Each scene shows the same named points in several views. A view is turned or mirrored, and shifted as a whole, has a little noise and may leave points out.

Scene 1
View 1
Z_457: [-11   0  -6  16 -12  10 -14   0  23   3 -17  -2   2   0  -5 -12   2  14
   9 -13   7  10  14  11  -1  16 -23]
Z_747: [-24 -20 -24  48  -7   4   6   2  10  -4 -27 -10  17   6   3   3   9  22
  19 -17 -11  12  -6   8  -6  26 -28]
Z_380: [-26  13  -4 -11   6 -13 -26   3  19  11  -8   7  -9   2   0  -1 -11  -5
  13 -22  14   5   7  -4   3  -2  -7]
Z_903: [-19   9 -10   1  -6  -4 -16  -3  21   8 -12  -2  -8   1  -2  -4  -3   7
  12 -10  20   8  11   8  -2  12 -17]
Z_570: [-16   6  -5   3  -6   1 -20  -1  23   6 -12   2  -4  -1  -5  -7  -3   8
  10 -14  12   7  14   7  -1   9 -18]
Z_326: [-28  -1  -8   7   6  -7 -21   3  13   6 -13   7   2   5   4   1  -5   0
  15 -26  -2   7   0  -5   3   2 -12]
Z_588: [ -8  -4  -6  20 -14  14 -14  -1  23   2 -19  -3   5  -3  -7 -13   4  17
   9 -14   2  10  17  13  -4  16 -26]
Z_589: [-37  -4 -15  18  13 -14 -10   6   8   4 -15   3   4  10   9  10  -4   2
  20 -27  -7   6  -8  -8   2   6 -10]
Z_140: [ -8 -23   7  32  -7  29 -22   8  22   2 -22   9  20  -3  -5 -18   5  13
   7 -33 -29   9  13   8  -2   3 -25]
Z_40: [-21   4 -12   8  -3  -5 -13  -1  20   5 -14   0  -3   1  -1  -3  -2   8
  13 -14  13   7   8   5   0  12 -16]
Z_845: [-31  20   4 -24  14 -20 -36   3  19  16  -2  14 -14   3   1   2 -15 -14
  13 -27  14   2   6  -9   8 -10  -1]
Z_231: [ -9  -7  -4  22 -16  18 -14   2  25   2 -19  -1   7  -3  -6 -15   4  18
  10 -15  -1  11  16  15  -1  16 -28]
Z_917: [ -5  14 -21   5 -29   3  -6 -12  29   2 -15 -19 -13  -4  -9 -10   1  22
   9  11  41  11  22  24  -6  31 -28]
Z_662: [-23   2  -4   7   0  -1 -20   3  19   7 -14   5   1   1   1  -3  -2   3
  12 -23   2   8   6   1   2   6 -15]
Z_417: [-48   7 -14  -2  23 -31 -19   6   6  10  -6   9  -6  13  12  18 -11 -13
  21 -33   1   3 -13 -16   6  -3   2]
Z_334: [ -3  21   7 -21 -15   4 -34  -7  34  14  -7   4 -15  -9 -13 -21  -9   4
   4 -10  29   7  29  11   2   4 -17]
Z_952: [-34  13 -16  -6   7 -24 -16  -2  16   7  -8   2 -10   5   4   8  -8  -2
  18 -16  21   7  -1  -4   3   8  -9]
Z_355: [-20 -16 -24  44 -13   9   6   0  14  -4 -25 -12  13   5   1   0   8  24
  16 -11  -6  12   0  13  -7  30 -29]
View 2
Z_417: [ 17  20  32  12  10   4  23  20  12   1  -8 -21  -4   6   7 -19  30 -16
   8  10  25  14  17  -1   1 -31  -2]
Z_747: [-18  -5   6  -9   4   4  15 -15 -22  10 -28  -2  13 -14  -4  -9  28 -22
  -9   7   6  -9 -23  13  -1  20  16]
Z_355: [-18  -8   2 -11   0   5   9 -23 -26  10 -28   1  12  -9  -5  -6  17 -22
 -10   9   5  -4 -22  10  -5  22  15]
Z_570: [ -2  -4   5  -4 -10  -1  -1  -8 -14   1  -8 -11  -4   9  -4  -8 -10 -12
   4  15   8  12   6  -8  -5  -5  -3]
Z_845: [ 19  11  23   7  -4  -3   5  16  10  -5   6 -25 -14  21   2 -15  -6 -10
  16  16  17  23  29 -15   1 -37 -12]
Z_457: [ -9 -10   1  -9 -13  -1  -3 -14 -20   2 -11  -8   0   6  -8  -6  -8 -14
   0  13   3   8  -3  -5  -5   7   2]
Z_903: [  0  -2   7  -5  -9   4   3 -12 -19   2 -10  -9   0  11  -4 -10 -13 -15
  10  10  15  14   8  -9  -8  -5  -7]
Z_662: [  1  -2  11  -2  -6  -4   4   1  -6   1  -8 -13  -4   7  -3  -8   3 -13
   1  14   5  10   3  -4   2  -9   1]
Z_326: [  3   3  15   2  -2  -2   9   6  -1   1  -9 -15  -3   6  -2 -10  12 -13
   0  14   7  10   5  -2   2 -12   3]
Z_231: [-15 -13  -4 -11 -13  -5  -6 -14 -20   2 -12  -6   1   3 -10  -2  -7 -14
  -5  15  -6   4 -10  -2  -2  12   6]
Z_589: [  1   2  18   0   4  -4  14   8   0   3 -13 -15   0   0  -2  -9  27 -15
  -5  13   7   4  -2   3   5  -8   9]
Z_588: [-11 -11   1  -9 -10  -1   1 -15 -21   5 -17  -5   4   0  -6  -5  -1 -15
  -4  14   1   3 -10  -1  -2   9   7]
Z_334: [  3 -10   0  -6 -24  -4 -17 -11 -18  -6   6 -13 -13  23  -8  -6 -42 -10
  14  16   3  21  19 -22  -6 -11 -14]
Z_140: [-13 -21  -4 -13 -12 -20  -6   4  -6   1 -10 -12  -5  -2 -14   3  13  -7
 -20  21 -24  -3 -18   5  13  13  18]
View 3
Z_380: [ 17 -16  -2  14  -1 -19 -10 -14  -9   5 -11   5   0   0  -6 -17  -9   6
  -3   0  -1  14  -9  -6 -17   8  13]
Z_662: [ 23 -15  -2   3 -11 -16   1  -7  -4  -1 -11   2  -5   5  -3  -7  -5  -1
   2   7  -1  14  -2   2 -17  -5   7]
Z_588: [ 24 -14   1  -1 -20 -12  11  -4   3  -6 -19  -2 -10   1   5  11  -2  -7
   7  19   2   3   4  20 -18 -19  -3]
Z_334: [ 11 -25  -2  38 -10 -36 -25  -7   7   1 -41  11   3 -10  13   3 -12  12
 -11  10   8   5 -15   9 -23   1   7]
Z_355: [ 30  -8   5 -20 -25   6  26 -10   4  -9  -9 -12 -13   1   5  18   1 -17
  19  23   4  -2   7  27 -16 -30  -5]
Z_747: [ 29  -7   4 -27 -23   9  31 -10  -1 -10  -1 -12 -15   6   0  13   1 -18
  20  22   1   2  10  24 -15 -29  -4]
Z_570: [ 18 -16   0  10 -11 -17  -5  -8   1  -3 -20   4  -3  -2   4   1  -5   1
   1  11   3   6  -6   8 -19  -5   3]
Z_417: [ 19  -8  -1  -7  11   0   1 -23 -19   8  17  -1  -2   8 -21 -35  -7   1
   7  -9  -9  24  -5 -19 -14  12  21]
Z_952: [ 17 -10   3   6   8  -3  -8 -25  -8   3  -3  -1   1  -5  -8 -13  -8   5
   3   3  -2   7 -12  -4 -18   7  17]
Z_457: [ 21 -17  -1   6 -20 -17   4  -5   3  -6 -24  -1  -7   0   7  11  -4  -3
   3  16   5   3  -2  19 -21 -16  -1]
Z_326: [ 23 -13  -2  -1  -8 -12   3  -9  -8  -1  -4   1  -7   7  -8 -14  -5  -4
   4   4  -4  18   1  -1 -16  -2   8]
Z_589: [ 25  -8   0 -12  -3   0  14 -13 -11   0   8  -4  -6   9 -13 -15  -1  -6
  10   2  -5  18   3  -2 -15  -5  10]
Z_917: [ 16 -15   6  18  -8 -10  -9 -21  10  -2 -33  -2   1 -20  17  24  -5   2
   3  25   9 -15 -15  27 -25 -12   5]
Z_231: [ 24 -18  -1   3 -28 -18   9   1   8  -9 -27   0 -10   2   9  16  -3  -7
   4  17   6   4   3  22 -17 -22  -5]
Z_40: [ 20 -14   1   6  -7  -8   0 -14  -1  -2 -14  -1  -3  -5   0   0  -5  -1
   4  12   1   5  -5   9 -18  -7   8]
Z_903: [ 17 -16   2  12  -5 -13  -7 -16   2   1 -19   2  -1  -7   0   1  -6   3
   1  12   4   2 -10  10 -21  -5   8]
Z_845: [ 14 -18  -5  21   7 -23 -20 -13 -12   7  -7  10   3   3 -11 -30  -9  12
  -8  -9  -3  23 -10 -18 -18  20  20]
View 4
Z_140: [ 10  10  34  15  -3 -27  17  -1  -3  12  11  -5  28  -4   7 -58   4  22
   1   3 -12  19 -19  11 -10   7  -6]
Z_334: [  2  -3  23 -19   3  30  20  24   6 -31  19  22   2 -10 -14 -43  20 -21
   3   8 -14  15   4  -1   2   4  -6]
Z_917: [ -3   8  30  -9 -29   7  -1  27  21 -18  25  15  -8   3 -18 -26  -1 -14
  -1  19 -15  13  16   2   4  -4 -14]
Z_355: [  3   7  34  17 -33 -35  -6  17  19  17  17  -2   9   7  -9 -23 -18  19
  -1  10  -8  13   3   7  -5   0 -13]
Z_747: [  6   7  35  25 -30 -46  -7  13  16  27  12  -7  14   7  -4 -25 -21  30
  -3   6  -7  14  -4   8  -7  -1 -11]
Z_380: [ 10 -23  16  -4  11  16  11  29   6 -11   1  24   8 -13 -20 -18   8   2
   4 -11   0   9  -6 -13  -6   8   3]
Z_231: [  5  10  34   5 -15 -15   8  12  10   0  18   4  11   0  -3 -43   0   5
   0  11 -12  16  -2   8  -3   1 -10]
Z_662: [ 11 -13  23   4   2  -1   8  21   7  -2   5  14  10  -8 -12 -26   3  11
   2  -5  -3  11  -6  -4  -7   6  -1]
Z_903: [  6  -8  24  -5 -10   7   5  28  13 -11  13  18   3  -4 -17 -23   1  -1
   1   3  -8  10   4  -4  -1   2  -6]
Z_845: [ 15 -32   9  -7  24  27  16  33   3 -17  -6  31   8 -20 -23 -18  14   3
   4 -19   3   7 -10 -19  -8   9   8]
Z_588: [  5   3  32   8 -18 -15   3  17  11   3  13   5   9   0  -8 -34  -4   8
  -1   8 -10  14   1   5  -2   1  -9]
Z_952: [ 10 -26  14   0   0  10   2  36  15  -7   1  26   2  -8 -25  -2  -1   4
   2 -11   2   5   1 -16  -6   4   0]
Z_589: [ 16 -23  19  16   2 -15  -1  26  10  13  -4  15  13  -7 -16  -9  -8  26
   0 -14   3   6 -10 -12 -10   8   3]
Z_40: [  6  -9  23   2  -8   0   4  26  12  -3   8  16   5  -4 -16 -19  -1   3
   2   1  -4  12   1  -4  -3   4  -4]
Z_417: [ 19 -41   7  10  17   2   3  34   9   7 -12  26  10 -15 -25   5  -2  22
   2 -25  11   4 -11 -23 -13  12   9]
Z_457: [  5  -1  28   4  -8  -5  10  16   7  -2  12  10  11  -4  -9 -37   2   4
   3   4  -7  15  -3   1  -4   3  -6]
View 5
Z_845: [  7 -10  -2 -13   2   4  33   8  -6  13  11  -4  20   3  -6  -9  15  18
   2   8  23 -27  30  16 -10   0 -18]
Z_570: [  8  -2  -3  -2   3  -6  21   0  -8  -3  11 -19   3 -13 -18  -4   1  11
  -2  -1 -14  -7   6  -1  -2  -7  -5]
Z_355: [  8   6   4  -6  14  -5  10  -6 -26  -2  13 -30   0 -10 -11   2 -16   3
  13   5 -53  32 -24 -14  11 -12   9]
Z_457: [  8   1  -1  -1   5  -8  16   0 -12  -8   9 -22  -1 -18 -17   0  -4   8
  -1  -3 -28   3  -5  -9  -1  -7  -3]
Z_903: [ 10   0  -2  -5  -1  -5  18   0 -10   7  15 -19   1 -11 -22  -2   0  15
  -9   0 -12  -5   3   4   3  -9  -6]
Z_589: [  5  -5   5 -19  17   7  26   2 -24  14  12 -13  17   8   6  -7  -1   9
  22  14 -16   9   7   3   1  -5  -1]
Z_662: [  7  -4   1  -9   9  -2  23   2 -13  -2   9 -13  11  -6  -7  -4   1   8
   9   5 -13  -2   8  -1  -5  -4  -6]
Z_40: [  9   0   0  -7   5  -3  18   0 -14   7  13 -19   5  -8 -15  -3  -2  12
   0   3 -16   2   1   0   3  -8  -5]
Z_380: [  7  -8  -2  -8   3   0  30   4  -7   1   9  -8  16  -3  -7  -6  10  14
   3   3   7 -20  21   7 -12   1 -16]
Z_326: [  6  -5   2 -12  12   1  26   2 -16   2  10 -12  16   0  -1  -5   3  10
  15   7 -10  -1  10   1  -5  -4  -6]
Z_417: [  4 -11   5 -28  15  14  36   6 -22  29  16  -4  27  20  10 -10   7  16
  21  21   7  -5  22  17   1  -4  -8]
Z_917: [ 13   5  -8   2  -8 -12   9  -2  -6   6  20 -30 -12 -25 -41   2  -7  15
 -24  -6 -23   0 -10  -4  13 -15  -3]
Z_952: [  8  -4   0 -16   5   5  26   2 -14  27  20 -14  12   3 -13  -5   4  19
  -3  11   1  -8  11  11   6 -10  -9]
Z_140: [  7  -5   4   3  17 -10  17   0 -15 -41  -5 -17   7 -18   2  -1  -4  -8
  27  -4 -41  11  -4 -23 -20   4  -3]

In a view up to two points have been moved. Name them for each view, in the order of its rows, or write none.
view 1 -> Z_588, Z_917
view 2 -> Z_589
view 3 -> none
view 4 -> Z_747, Z_457
view 5 -> Z_380
